Each row is a point on a landscape with many valleys, with its height.
A ball rolls from a point to whichever of its 2 nearest points has the largest drop for the distance, and stops where none of them is lower. Distance is the straight distance between rows; heights are no part of it.
z942: [ 81 103  79  99  87  84  90 101  62 109 105  94 100  96  94  93  88 100
  99 100  95 120  92 106  86 104 112  78  91 134 129  90  86  92 144  69
 107  87  85 134 104]  h=7.58
z946: [ 87 127 101 110  88  88 110  83  87  95 103 118 138  86 126 110  77 102
 103  80  92 126 110  90  80 102 106  79 113 112 128  77  94  88 126 101
  90  71  89 119 115]  h=2.31
z736: [ 99  87  82  94 114 111 108 134  79 124  87  90  68 140  98  78  97 111
  93 117 114 117 117  90 120 122  89  93  95 117 119 122  71  85 125  93
  89 113  96 131 121]  h=6.52
z746: [ 88 116 111  99 129  84  36  89 106  90  85 123  59 115  99  78 105 105
 121  71  92  95 102 107 117  99 126 113 137  94  78 113  85 106 108  74
  71 106 122 102  91]  h=1.55
z765: [124  83 111  99 111  90  80  80 121  84  94  84  78 118 102 109  74  99
 117  70  92  99  97  89  96 113 110 114 132  75  52 131  78 143  76 115
  86 118 119  81  97]  h=4.80
z896: [ 97  86 136 122 110  96  85  75 107  83  96 123  74 119  82  86 124 116
 122  82  77  84  99 136  94 100  94 108 141  65  80 114  50 121  83  85
  57 114 120  86  82]  h=3.62
z468: [107 110 145 115 101  81 103  75 105  84 131 127 129  93 112  98 107 113
 126  76  89  57  98  93  90  85 109 132  92  70 106 112  95 108  92  89
  88 103 107  86  71]  h=6.18
z123: [ 92  94 116 111 118 115  78 102 118  97 112 100 102 105 105 118 141  97
  94  92 107  62 101 121  96  89  96 108  79 103  93  65 117 106 111 135
  80  81 123  72  45]  h=4.52
z313: [111  88 101 112  75  84 128  99 107 117  99 103  98 101 121 105  66  94
 104 128  82  93 116  64  80 106 112 111  87 111 129 121  77  94  88  94
 115 124  90  97 113]  h=4.08
z602: [ 82 103 113 109 119 100  74  86  97  85  98  72 120  97 121 118 109  87
 134 101 111  70 109 114  83 105 116 106 107  82  53  76 120 110  77 110
  77  93 109  77  69]  h=5.18
z101: [113 103  82  79 146 124  98 108  84 106  84  76  93 130  94  91 100  97
 110 126 144 106 115  86  99 117 105  95 102 127  81 103 103  76 104  92
 102  92  92 115 111]  h=8.61
z655: [ 90 122 112  98 141  81  58  77 106 102 104 131  71 102 102  43  87  95
 113  66  89  83  98  96 118 106 117 108 133  84  94 143  85  97 125 100
  74  96 119 120 110]  h=2.07
z88: [ 94 115  91  92 123 102  84 105  92 106  93 121  59 106 111  76  88 109
  93  97  93 111 107 111 117  93 111 131 111 122 111 113  93 100 131  87
  87 112  91 133 104]  h=6.38
z134: [ 95  98 133 103 111  67  82  65 119  75 112 122 126  83 110  91 112  85
 139  74  99  60  74  82  84  96 104 143 120  68  92 125 105  93  98 107
  99 108 100  95  89]  h=6.36
z382: [ 87 115  67  84 139  99  67  87  89 110  87  84  81 120 124  86  83  95
  96 101 107 103 107 101 121 101 120 129 117 121  89 117 105 115  99  93
  86  94 114 108  91]  h=6.24
z120: [107 108  94 100  90 122 131 121  83  99  95 120 119  94 116 130 104  98
  68  91  97 119 108  86  81  98  86  71  75  97 121  78 106 116 126 141
 108  90  91 108 114]  h=5.61
z759: [132 107  94  81 118 125 117 101  82  79 110  89 100 131 103  95  93 100
 115 115 155 100 108  77  81 126  98  86  90 101  67 122  82 104  98 105
  95 102  93 101 121]  h=8.71
z102: [ 69  83 123 112 117  78  98  63 120  94  98  91 144  99 106  90 136  67
 124  88  99  59  83 109  72  97 100 136 116  82  92 103 102 101 101 115
  67  93 105  92  76]  h=6.33
z54: [ 67 123  54 110 127  89 112  90 116 117  94  65 148  97 100  86  72  92
  90  73 108 124 128 109 119  94 118 112  86 157 137  72 129  48  89 103
  97  76 113 109 102]  h=0.68
z826: [ 82 112  85 110 150  69  88  78 103 125  87  77 113 107 110  64  83  77
 119  81 102 100 117  84 106 106 133 136 111 141 110 121 110  57  96  74
  98 106 114 120 105]  h=2.27
z732: [118 105 100  74 142 121  85 125 106 101  84  95 102 119  84  86 126 110
 114 110 135 100 125  91 110  97 109  96 107 141 107  79 117  68 125  78
  98  86  80 117  95]  h=8.53
z764: [111  77 105  92 108 103  93 115 110 106  94 131  30  82  87  99  92 110
  75 104  90  90  99 112 122 101 119 120 104 112 121 115  89  72 128  64
  93 126  78 129 111]  h=6.53
z231: [110 105 102 101 153  67  94 100 120 135  83  74  95 126 102  82  71 104
 115  52  92 122 136  99 118 112 119  72 109  97  93 110  48 109  83  89
  76  87 108 116 125]  h=3.67
z333: [114 110  74  80 100  98  81 119 152 109 104  82 115 104  82  72  94  83
  89 113 130  98 104  96 104  90 106  79  94 149 126  65 153  59 109  93
 113  84 122  85  88]  h=4.21
z529: [ 92  87  74  81  96 123 109 122  37  95  99 101  69  92  83  71  87  89
  74 117 115 128  79 110 105 102  71  88  94  93  82 138  91 106 137  93
  92 101 102 125 121]  h=3.08
z798: [ 74  94  55  84  98 129 114  99  44  91 111  88 122 111  76  75  74  93
  77 114 118 135  73  98  86 127  78  89  87 105  92 135  92 119 125  91
  95  70  88 116 136]  h=3.60
z757: [101  94  98  99 123  87  63  80 116  86  86  72  92  98 122 113  66  70
 119  98 101  95 110  90 105 125 119 140 117  87  55 120 105 120  85 116
  97 119 107  78  97]  h=5.11
z679: [109  69  96  90  74  96 129  94 109  93 114 107 108  86 111 109  50  82
 112 138  89  96 100  70  74 106  88 128  80  87  90 129  89 123  86 111
 110 108  78  99 124]  h=4.55
z918: [134 125 109 122  54  94 110 119 115 116  85  91 103  76 103 102 100 107
  52  84 117 104  79  86 120  85  98  56  86  94 162  80 108  73 113  95
 130  78  98  77 100]  h=2.25
z985: [107  99  75  87 114 134  67 117  86  81  86  81  43 125  97  76 107 100
 112 101 113 120  96 114 119 109  92  82 135  96  58 124  83 124  92  97
  87 135 124  97 123]  h=6.21
z886: [ 72 107 100  75  96 118  77 121  99  91  88  89 100 109  99 120 142 109
  88 126 110 110  86 110 120  82  81 117  88  79  94  89 135 118  96 115
 135 129  95  85 103]  h=4.88
z140: [102 108  84 111  85 113 124 119  86 101 103 113 103 103 110 121  90 123
  83  88  94  99 105 100  97 107  76  56 101  96 123  70 102 100 135 156
  65  87 111 100 101]  h=5.88
z564: [121 123  92 112  81 115 119 104 121 111  96  96 147 103  92 108  69 101
  86 120 118 116 109  83  80 121 100  48  83 114 124  71 120  53 110 141
 120  83 107  90 144]  h=4.97
z217: [115 131 111 123  64 100  97  99  98  99 101 107 106  74  97 122 101 114
  64  77 100 106 103  93 110  91  92  62 110 119 156  54  94  65 115 100
 130  63 103  92 122]  h=2.63
z783: [ 72  58  91  76  85  86 111  78  80 108 116  97  80  81  94 120  87  90
  97 113  66  98  70 106  95 106  72 130 120  83  82 116 106 140  98 116
 113 105  89 112  94]  h=5.46
z390: [104  93 137 139  81 109 131 125 112 105  87 123  89  90  90  96 126  80
  68  75  82 127 112 102  83  81 111  83  87 135 145  99 127  71  76  82
 149  92  82 113 101]  h=6.43
z598: [111 109  96 101 114  65 102 101 113 116  87  93 120 117 131  96  68 100
 117  71 104  86 131  77 100  89 129  96  82 101 110  94  68 102  81 106
  71 108 107 100  90]  h=8.65
z885: [ 81 102 115 104 117 101 110  81  84  94 113 147  97  86  93  95 123 106
 115  91  82  91  93 131  80  97  86 115 111  89  94  98  91 113 126 104
  73  89 100 113  77]  h=7.66
z360: [125  94  94  85 102  76 100 133 125 124  88  92  96 138  85  94 109 133
 110  89  91 107 127  87 117  94 111  83  92 126 138  86  51  87  98  69
  91 115  92 114 100]  h=5.39
z147: [ 73  94  50  84 101 110  87  90  66  81 101  95 104 115  86 107 116 130
  72 124  80 135  75 129 121  93  82 132 125  70  78 106 105 118  83 118
 133 111 103  93 125]  h=5.43
z150: [ 74  88 108 104  99  87 110  79  74  95 107 124 106  73 107  99  75  78
  90  64  58 123  87 108  79  98  98 113 127  68 127 118 101 113 116 103
  82  77  78 135 108]  h=3.86
z469: [103  84 106  76  90  95  87 109 102 100 100 118  33  83  98 132 103 103
  77 111  93  90  88 103 119  96 109 129 101  93 104 109  92 109 117  87
 111 140  90 109 106]  h=6.67
z888: [146  96 102  96  89  91 103  86 119  90  91  93  73 121  87 113  75 126
 109  96  90  97 103  86  92 104 112 110 113  88  79 130  59 145  81  76
 109 131 108  85 103]  h=4.50
z103: [ 76  89  77  92  70 113  75  81  96  68 126  64  73 107  83  94  89  91
 114 130  94 130  68  95 125 156  73  96 141  80  64 131 100 138  92  93
 115 121 100  90 131]  h=7.96
z994: [ 90 104  83 102  61 113 112 103  82 103 101  92 142  94  74 115  76  87
  62 119 118 122 104  65  79 125  91  48  85 107 120  92  93  70 121 117
 110  67  87 100 151]  h=4.54
z819: [ 85 111 109 110 108  99 103  96 125  96 116 127 120  88  93 100 134  89
  95  71  93  85  99 110  83  83 101 105  77 115 118  67 136  96 115 137
  87  73 140  84  50]  h=4.17
z462: [ 82  96  86 101 101 111  71  82  84  94 126  88  80 123  98  79  90  96
 120 113  87 112  75 128  99 118  89  97 147 101  60 124  99 136 103  84
  80 102 110 110 102]  h=7.80
z797: [106  78 116  98  88 109 115 122  88 124  95 107  89  86  63  96 131  63
  61  98  90 114 100  91  82  86 118  94  81  99 126 108 119  69  91  77
 160  95  75 113 112]  h=6.23
z840: [ 95  77 110 111 113 117 116 121 105 111  95 121  70  98  91 104 117 102
  82  91  72 112 113  84 104 100 104 124 108 141 145 112 129  58 110  81
 129 118  82 131  93]  h=4.07
z761: [ 92 102  84  70  84 101  91 122  91  95 109 121  89  87  83  91 127  88
  67  92 102 107  86 105 103  67  91  88  82 127 139  79 122  98 133  81
 104  86  89 117  91]  h=7.37
z498: [128  98 121  84  71  91  87 116 100  93 104  96  76 113  88 120 120 117
 105 110 113  74  84  93 107  77 105  91  95  87  92  94  78 119  96  68
 116 134  98  82  99]  h=5.79
z207: [121  98  98  93 121 117 116  97  92  91 110 105  88 123 127  98  74 102
 128  98 123 103 102  99  78 117  93 100 110  92  73 116  90 128  96 113
  78  98  98 114 102]  h=8.79
z620: [ 91  85  83 127  97 105 113 124 109 138  92  89 117 135 113 110  94 111
 121 115  84 108 133  71 131 139  97  81  99 111 122 110  66  52  71 102
 101 113 105 114 117]  h=4.78
z830: [ 81 103  36  80 102 107 102  78 110 105  97  84 124 114 101  91  63  77
 103 134 129  82 101  91  90 111 109  94  75 120  77 104 109 110  67 104
  66  88 111 108  93]  h=8.30
z344: [124  88  83 105 114  94 124 128 124 136  69  70 118 137  83 117 102 128
 117  92  88 120 140  78 128 111  99  70  92 111 125  89  49  76  58  88
  92 105 104  95 108]  h=5.13
z897: [136 125 132  99  90 104 120 115 110  94  98 128 134  87  90  87 128  94
  91 102 114 113  84 101  72  83 108  69  66 111  99  75 118  95 118  94
 150  76  92  90 102]  h=8.35
z375: [123  90 105 100  72  93 131 122  80 112  98 103  78 114 106 114  95 105
  79 116 108  95 109  72 104  96 102  84  71  94 133 114  67 101 103  85
 105 120  77 102 114]  h=3.55
z435: [105 102  99  91  95  94  82 116  81  92  96 120  53 117  93  86 102 114
 110  97  97  92  81 119 102  88  90  73 122  96  79 108  61 123 107  68
  74 120 106 120 101]  h=2.88
z869: [120  94 108  83  88  87  70 123 118 104  81  99  67 132  87 103 131 119
 103 105 114  91 113  88 106  81 115  96 100 121 106  93  73 106 104  57
  96 133  95 104  99]  h=5.60
z235: [104  94 100  99  83  94 112 112  66 100 117 126  74  68  97 110 108 104
  84  91  89  88  88 109  85  76 102  69  89  73 125  88  86 111 102  95
  96  79  73 122  94]  h=3.00
z66: [ 70 113  65  92 106 100  88  80 102  92  98  85 137  99 116 105 124 104
  95 116  84 114  98 116 102  59 113 137 107  97  90  75 136 114  62 105
 125 113 110  76  94]  h=5.90
z762: [108  97  63  76 123 136  83 128  83 101  84  81  61 138  91  57 101  97
  96 110 134 114 109 102 132 106  85  88 105 121  75 137  81 106 112  91
  77 115 111 116 118]  h=6.35
z562: [ 69 103  56  83  95 111  82  88  92  78 102  68  88 114  95 106  93 102
 113 144 112 119  79  93 112 131  92 118 125  77  71 118 100 123  79 105
 114 123 109  86 115]  h=8.05
z687: [ 54  94  75  89  96 111 104  91  70  95  94  81 101 102  92 115 135 114
  97 135  86 112  78 123 108  95  65 110 122  75  84  92 117 123  98 110
 111 113  97  95 106]  h=5.20
z59: [112 102 139 107 112 109 107 103 124  96 102 136  65  91 103 102 118 113
  91  84  98  98 112  92 100  85 119 133  81 128 133 101 111  73 108  76
 121 105  85 111 102]  h=3.70
z767: [ 68  99  42  99 112 120  76  76 104  90  85  68 106 111 112 102  69  89
  96 151 124  95  96  91 108 118 109 118  97  93  64 114 107 116  44 102
  91 100 103  79 114]  h=8.17
z427: [125 122 129 106  77  90  92  93 113  92 120 116 111  94 109 102 112 124
 116  99 100  66  92  98  97  72 118 101  84  93  97  91  91 117  83  61
 112 104 103  82  70]  h=6.00
z457: [101 142 128 122 119  91 102  93 104 101  86 124  94 100 120  91 102 130
 114  67 100 107 138  98 138 107 115 106 113  96 148  97  60  56 111  83
  85 102  97 113 114]  h=2.94
z518: [ 84  84 144  99  98  93 109  76  90  95 125 131  91  64  96 126 124 109
 103  83  71  80  92 119  78  90  87 124 104  64  91  95 106 115  95  97
 112  92  82 107  88]  h=7.53
z778: [143  69 146 123  80 122  87 132 127 117  82 100 110  96 113  75 145  92
  98 129 116  99  89  93 103  87  97 105  70 116 100 121 132  66  80  86
 142 115  96  82  98]  h=2.60
z254: [ 66  82 135  72  75 102  98 110  63 108  92  90  67  76  73 124 147 102
  76 111 111 106  88 127 116  84  73  84  93  44  74  87 128 104  98 106
 113 109  85  93 115]  h=7.06
z38: [ 75  72  71 122 122  87  96 107 109 156  98  77 114 139 104  80  73 104
 138  96  69 118 128  89 126 151 122  94 103 124 110 128  77  68  71  92
 107 104 115 124 111]  h=4.41
z250: [ 77 115  97  94 110 108 114 105  95  98  88 124  97  90  99 103 105  93
  64  79  75 125 118 101  87  87 106 136  95 134 137  98 113  98 110  97
 128 113  91 128 109]  h=4.42
z825: [107  78 102  93  86 100 105 113  59  88 117 115  49  72  79  93 110 102
 103 105  99  81  72 127  98  84  89  73 121  66  83 109  66 107 102  75
  80  97  90 122  98]  h=2.43
z633: [104 106 108 111 126  89  95 104 135 102 113 100 114  84 110  98  80  83
 100  64 108  68 102 100  87  93 114  86  68 107 100  62 146  73 107 131
  94  59 139  74  56]  h=3.72
z954: [ 98  96  95  93  98 126  79 131  82  70  87  81  54 118  95  90 139 109
 116 108 119 105  87 125 112 100  72  80 118  76  66  97  90 109 100 105
  69 140 114  92 101]  h=6.07
z992: [ 82 120  83  85  99 115  79 105 118  99  87  91 136  90 106 103 139  84
  94 113 100 108  88 119  99  60 107 111  82 119  80  61 153 115  82 115
 132 101 118  72  83]  h=5.70
z233: [129  78 139 103 105 122  93 124 127 108  91 108  82  99 100 107 133 107
  90 116 108  89 101  86  99  94 108 134  84 117 106 109 124  83 105  82
 149 127  80  92 100]  h=3.24
z858: [ 81 102  65  78 100 125 138 101  84  97 108 109 144 111  91 114  88  87
  79 117 104 109  97  88  73 109  84  84  76  99 100  91 123 125 107 146
  91  81 100 115 105]  h=5.28
z69: [112 110  96 123  74 112 129 115 117 130  97 108 143 103  91  85 104  92
  90 141 104 107 114  76  92 119  90  53  67 123 124  96 116  39  91 121
 107  89 101  82 129]  h=5.32
z470: [118 148 102 124  56  87 105 100 128 110  99  90 135 102 121 120  70 129
  92  75  94  73 110  81 125  92  96  82  98 100 143  70  87 101  90 122
  92  99 125  65  97]  h=6.32
z682: [ 84  90  95  62  86 105  82 108  61 105  98  89  68 104  66 104 123  91
  67 129 125 113  86 102 119  87  80 123 103  83  96 117 104 102 124  73
 106 122  86  99 124]  h=5.89
z616: [113 112 117 104 127  98  81 115 133  90 104 107 111  87 125 100  97  90
  93  59 119  77 133  91 115  78 113 102  58 123 116  69 118  83 104 115
  89  62 116  82  62]  h=3.25
z908: [124  89 111 106 114  98 102 100 100  86 112  84 126 117 113 123  94 108
 123  85 115  66 109 106  81  96 104  87  84  88  64  94  91 117  75 119
  68  89 112  85  67]  h=5.49
z957: [ 97 101 107  98 103 101  76 102  98  85  97 117  68 120  76  93 128 123
 122  94  93  79  95 130 105  96  96  78 124  99  75  84  61 105 101  91
  48 107 120  96  66]  h=3.26
z714: [111 125 110 109 135  71 106 109 123 122  73  97  97 122 108  90  95 124
 119  53  92 109 150  95 134 104 122 101 111  92 136 102  41  88  99  86
  81 103 100 107 114]  h=3.28
z345: [114 110 121 129 100  94 135  82 112  88 128 119 121  96  85  98 108 118
 110  89  90  66 104 112  81 118  94  88 105  82 123  79  89 102 124 126
  63  64 105  76  60]  h=7.89
z366: [146  67 124 111  79 121 102 138 139 123  71 102 137 107  97  55 134  82
  88 119 137 110  98  86 101  96  86  93  62 124 105 116 142  60 101 106
 109  88 112  73  91]  h=3.27
z701: [ 97  93  99 118 102 103 138  81  90  93 118 113 116  97  94  93  97  96
 116  99  86 103  95 123  68 114  83  83 128  97 106  81  93 104 134 120
  48  67  90 119  79]  h=7.77
z860: [103  90 129 115  92  94  95  75 101  78 120 114  77  93  98 111 115 119
 139  96  85  84  84 123  99 109  88 119 143  66  66 108  75 126  98  92
  88 111  95  92  85]  h=3.92
z144: [ 90  88  95  88  83  99 130  91  97 103 101 117 105  76  95 117  69  66
  83 121  70 116  98  83  72 107 100 135  89 103 102 119 105 121  99 111
 143 108  78 115 118]  h=4.91
z201: [133  76 128  92  82 106 115  97  89  73 114 103  77  75 100 142  85 121
 110 104 100  94  89 105 106 115  84 117 105  68  62 115  94 128 105 119
 128 117  79  98 115]  h=3.59
z596: [132  87 114 101  74  81 101  81 103  86 116 109  69  94  88 118  75 117
 115  86  75  85  82 102 101 105  97 114 135  70  89 120  65 147  87  67
  96 111  89 101  95]  h=4.22
z951: [132 107 137 110  84 105 113 104 103  99 118 123 125  70  92 108 132 115
  92  99 104  89  70 116  88  82  94  75  67  70  86  87 114 120 101  92
 146  65  97  94  80]  h=8.25
z618: [ 97  96 134  99  97 102  87 104 105  67 108  91  86  71 104 143 103 135
 118 109 100 108  97 109 111 120  97 113  96  72  63  95 123 117  99 135
 145 130  91  91 103]  h=4.09
z406: [ 58 111  93  89 101  87 120  94  77  91  99 134 106  76  94  97 102  74
  72  51  52 113 106 118  79  83  99 136 111  94 117  99 115 118 104  92
 109 100  94 128 104]  h=4.20
z481: [ 82  68  95  96  84  99 120  79  91 107 120  90 101 106 105 109 114  81
 115 122  96  87  81 114  78 108  71 109 119  98  79 102  84 140  95 103
  78 103 100 109  88]  h=5.71
z196: [130  90 122 129  58 101 131 122 107 133  71 108 132  92  84  69 116  72
  65 124 106 125  96  81  89 103  86  68  51 101 120 112 119  46  99 109
 115  81 108  68 122]  h=5.67
z77: [101  97  81  99  84  61 118 101 104 118 110  99 108 134 115  97  75 105
 113  85  91 103 102  84  95 105 103  69 102 105 112 100  60 124  87  98
  59 110 115 111  87]  h=8.54
z221: [ 93  89  86 100 125 137  99 112  81  77  94  59  80 113 111 114 134 105
 120 108 125  91 103 126  98 119  80  93 105  80  52  91 104 117  84 129
  78 111 108  86  90]  h=5.87
z889: [ 91 106  73 104 136  80  94  97 115 143  91  64 104 139 106  81  72  90
 118  91 106 114 132 101 120 134 124  84  98 128 100 106  62  86  91  86
  88  90 113 123 115]  h=4.04
z878: [ 69  89  75 109 136 130 102  77  84  84  94  52 103 111 112 121 101  94
 114 117 105 102 100 123 103 127  82 121 125  65  64 104 125 124  59 135
  97  93 102  78  95]  h=5.62
z369: [133 136 103 119  83 104 121 117 124 105  89  68 151 106 110 103  55 135
 105  94  96  78 124  87 110 107 106  68  76  94 119  84  83 120  80 118
  85 103  99  78  93]  h=6.09
z972: [ 99 116 140 157  72 105 127 105 116 109  83 118 105  77 121 105 105 100
  77  78  95 121 113  91 104  74 105  91  84 137 155  94 103  72  81  92
 126  94  96  90 109]  h=6.60
z850: [ 88  99  80  88  97  92  92  86  77  98 119 101 106 105 105  85  78 100
 124 108  97 116  81 113  80 113  99  85 119 121  91 105  92 116 128  78
  84  85  95 135  93]  h=7.69
z940: [142 101  91 107  90 100 127 105 124  87 112  72 155 116  96 104  52 114
 115  95 110  67 115  92  82  97 107  68  62  89  84  95  94 117  68 123
  66  91 102  82  79]  h=5.81
z341: [ 80  94  67  79 101 122 133  86 113  90  97 106 140 107 105 103  62  76
 103 137  98 108  97  76  63 104  88 119  75 101  84 115 116 126  83 123
  98  87  87 113 123]  h=4.95
z593: [120  74 123 108  77 113 127 127  89 134  86 122 122 107  75  76 129  65
  82 119  91 126  92  72  88  89  88  78  72 106 108 121 135  51  89  82
 135  92  94  90 108]  h=5.97
z916: [ 84 114  78  82  94  88  91 119  94 104 113 115  89 100  95  87 108 107
  91  90 101 107 103 110 118  93 102  85  93 138 140  74  90  85 145  91
  76  88 106 130  89]  h=7.47
z15: [130  81 104  79  90 115 117 100  68  75 119 100  57  94  92 100  78  97
  97 114 116 109  87  95  95 116  81 100 116  80  63 138  82 118 114  91
 110 118  87 108 132]  h=3.09
z608: [ 62  80 100 109 107 105 118  58 111 106  97  57 102 100 105  94 129  93
 108 127  92 100  88 141  86 111  69 132 137 101  80  91  88 136 105 115
  76 104 100  94  95]  h=5.92
z121: [ 91  85  57  80  89  79 100  87 121 111 108  82 124 133  91 100  57  87
 116 109 114  91 106  93  82 111 107  64  86 115  83  97  80 112  66 107
  55 104 123 104  89]  h=8.42
z443: [ 92 111 119  93 145  80  71  98  97  83  90 105 102  98 132  99 101  87
 110  54 114  64 119  87 106  82 115 126  75  90  93  93 107  88  99 100
  84  83 112  87  73]  h=2.70
z697: [123 102 102  99  58  93 115 126  86 122 100  85  93 105  93 113  99 100
  59 105 122 105 103  68 121  98  87  50  78  92 148  89  78  81 125 101
 100  96  85  91 112]  h=2.98
z97: [120 126 105 128  81 101 112 119 109 104 111 111 110 113 113 121  87 145
  84  72  86  72 111  99 119 103  91  72  94  81 141  66  87 107 110 134
  74  92 117  76  79]  h=6.13
z305: [137 110  99 109  90  93 119 113 107  94 136 107 118 107  85 105 103 121
 100  99 110  68  75 100  80  95  96  61  91  89 104  76 109 108 119 121
  90  85 119  81  75]  h=8.02
z854: [ 88 109 113 124  90  90 112  84  74  90 105 132  91  72 119 106  84 107
  92  76  78  97 105 102  92  92  99  98 113  59 135 111  74 111 107  93
  72  80  77 116  94]  h=3.48
z437: [ 58 100  79 106 117  95  91  59 101 105  96  72 133 104 100 100 135  83
 111 118  92  87  85 128  85  99 104 138 133  98  85  81 117 111  90 112
  76  94 107  87  72]  h=6.12
z223: [132 116 112  93 118 110 115 125 121 112  98 110 127 114  83  82 124 105
 104 112 119 117 104  87  85 101 113  75  86 141 111  73 123  56 116  91
 126  81  90 107 100]  h=8.45
z786: [129  78 102 115  91 108  98 101 105 102  97 120  86  84  73 123 119  98
 113 127  77  96  93  75 108 124 111 127 116 128  80 114 130  58 103  89
 141 140 101  91  86]  h=3.81
z799: [132  71 100 101  94 102  96 137 163 120  84  80 119  99  96  60 114  75
  91 110 133  99 107  94 111  99  86  71  80 148 131  93 146  46  99 115
 114  86 115  75  90]  h=3.80
z273: [ 89  67 157 121  70  88 113  80 117  98 118  96 129  66 111 115 114 117
 117 106  76  72  86 117  81  78  82 121  93  73  83  91 114 122  82 101
 136  81  86  96  81]  h=7.36
z595: [107  84 145 111  60  84 106  85 124 106 114 114 105  41 111 106  95  94
  91  89  66  86  92 113  79  59  98 120  66  84  82 104 123 117  69 102
 160  95  96  94 114]  h=7.14
z910: [ 77  94  67  76  88 108  77  95  67  82  84  91  63  87  70 107 105 122
  65 134  93 132  71 120 144 109  86 121 120  73  84 116 111 105 114  91
 129 131  86  94 130]  h=5.66
z164: [ 92 113 125 101 135  96  39  95 108  77  84 113  64 107 117 109 118 112
 122  71 104  79 121 102 112  92 124 129  99  78  87 101  94 102  94  93
  83 109 114  78  78]  h=2.11
z218: [100 111 134 120  74  86 121  99 114 101 111 124 110  57 121 110 104  85
  85  78  90  97  94 102  84  56 113 110  62  97 129 103 116 117  79  96
 132  99 100  99  97]  h=6.94
z574: [ 97 118 109 101  98 108  69 104 114  89 107  89 127  86 114 112 129  92
 122 122 115  87  91 112  90  82 114  89  81 107  68  71 129 108  91 116
 111 100 111  78  84]  h=5.48
z585: [ 85 115  53  86 124 109  66  89  88  93  87  80 101 114 118 108 109 103
  90 117 101 114  93 106 117  71 115 141 110 106  94  92 123 108  84  98
 102 101 109  88  83]  h=6.08
z803: [110 108  98  96 123  84 103  85 114 107  93  91 103 120 124  88  58  90
 131  87 109 106 116  76  93 116 120 111 112 101  92 125  82 113  86 106
  78 103  97 117 108]  h=8.75
z62: [ 90 116  84  89 129  87  73  80 102  94  93  87 126 101 108 105  84  75
 120  93 114  70 101 104  91  98 127  82 100 112  64  68 123  92  83  87
  65  84 117  88  70]  h=4.87
z19: [ 75  94  73 112  87 118  80  92  92  85 126  66  64 105  90  67 101 101
 115 116  71 126  80 131 126 136  81  82 150  86  73 125  95 137  91  99
  91 136 111  84 113]  h=7.88
z838: [ 88 114 128  89 102 117  74 105 109  89  99 114  85  80 105 128 130 113
  99 105  95 103  97 106  97  86 105 134  85  95  84  85 131 118  99 110
 148 124  95  94 103]  h=4.53
z719: [ 90 124 128 132  78  78 123  90 111 101 105 119 118  76 136 103  88  91
  99  72  97  93 116  76  94  62 113 111  80 110 149 104  95  91  92  97
 104 115 100  94 106]  h=6.78
z247: [122  94 115 106 107  99 100  71 116  91  94 110 112  81  83 109  87  92
 126 131  82 110 107  85  81 122 122 137 119 132  69 114 116  74  96  98
 131 119  86  88 102]  h=3.32
z650: [ 98 129 117 108 134  79  91  89 102  98  94 139  78  98 130  76  86 111
 106  57  95 104 121  89 125 110 118 116 118  80 130 128  70  81 124 105
  82 111 100 122 125]  h=2.57
z339: [ 86  91 112  69  74 104  84 119  70 107 102 109  82  75  70 108 152  91
  66 101 108  96  67 119 110  68  84  83  92  85  93  76 125 107 113  84
 113  92  86 105  97]  h=7.23
z198: [129  97 128 108  77 111 120 104 101  91 130  95 137  93  95 106 112 118
 119 113 107  69  71 112  78  90  84  77  90  79  72  83 106 127 101 101
 101  83  86  85  79]  h=8.13
z637: [ 88  74 122  76  79 108  96 120  81  92  98  99  35  79  86 138 119 115
  83 115 107  85  76 125 131  96  76  99  98  55  79 104 106 109 105 100
 107 138  89  96 119]  h=6.86
z153: [105 149 117 120  81  96  97  74  94  88  97 121 125  77 110 119  82 134
  92  75  98  97 118  98 118  96  95  82 120 105 146  63  78  79 119  96
  91  64  97  95 115]  h=2.03
z584: [ 86  84  89  68 100  85 109  75  90 102 104 117 101  69  91 111  75  71
  74  86  60 126  81 110 106 114  88 154 122  95  88 123 108 134 113 117
 122 102  88 122 102]  h=5.21
z749: [ 79 105  81 108 134  91  75  67 105  80  91  71  96  87 112 106  86  86
 110  99  90 120  95 112 133 129 105 137 140  67  62 116 129 126  82 136
 102 108  99  69  90]  h=5.37
z877: [ 98 106  93 107 119  87 104  77 113 107 100 102 116 104 104  80  74  90
 130 115  89 109 109  84  72 107 128 132 119 140  92 116 112  70 104  78
 117 110 100 117 105]  h=2.84
z862: [117  87 106  88 109 123 118 125  55  94  88 119  42  78  84  92  80 103
  76 113 116 119  95 104 105  95  89  91 101  80  92 127  81  90 128  91
 100 110  71 132 127]  h=2.55
z925: [ 76 102  57 100 153  78  93  85  97 124  85  67 122 113 120  77  74  82
  85  76 112 106 125 109 139  96 118 125  94 139 111  95 110  58  92  71
  91  72 110 110  95]  h=1.59
z489: [ 92  93  79  92  75 106 121 110  46 100 108  90 107 100  82 104  86  79
  68 113 126 129 102  80  85 119  83  64  82  89 114 119  76  92 128 107
  86  77  83 109 130]  h=4.10
z752: [ 71 124  86 116 109  93 113  86 101 116  99  88 145  99 118  99  82  94
 112  97  96 129 125  97  93 114 112  97 101 146 130  86 101  62 110 103
  98  89 103 125 112]  h=1.63
z84: [101 124  59  77 111  97  73 100 112 101 105  87 121 100  91 103  94  86
 102 113 124  80  88 101  97  79 116  88  94 135  89  52 149  78  95  98
  90  78 123  86  72]  h=4.56

Call two points neighbours if one is among the 2 nearest of the other. Go from one point of each pair to the other, from neighbour to neighbour, staying as low as possible. Name the highest point that can't be avoided.
z153 / z778: z786
z918 / z825: z250
z54 / z918: z217
z918 / z746: z574
z54 / z153: z946

Write out the way that a ball takes from each point below.
z719: z972, z390, z797, z593, z196, z69, z564, z994, z489, z798, z529, z862
z102: z437, z608, z481, z783, z584, z144, z679, z313, z375, z697, z918
z759: z101, z732, z223, z897, z951, z198, z305, z345, z701, z885, z518, z273, z595, z218, z719, z972, z390, z797, z593, z196, z69, z564, z994, z489, z798, z529, z862
z134: z468, z427, z498, z869, z360, z344, z620, z38, z889, z231, z714, z457, z650, z655, z746
z97: z140, z120, z858, z341, z679, z313, z375, z697, z918
z121: z830, z767, z562, z103, z19, z462, z850, z942, z916, z761, z339, z254, z637, z469, z764, z88, z382, z585, z66, z992, z574, z602, z62, z84, z333, z799, z366, z778
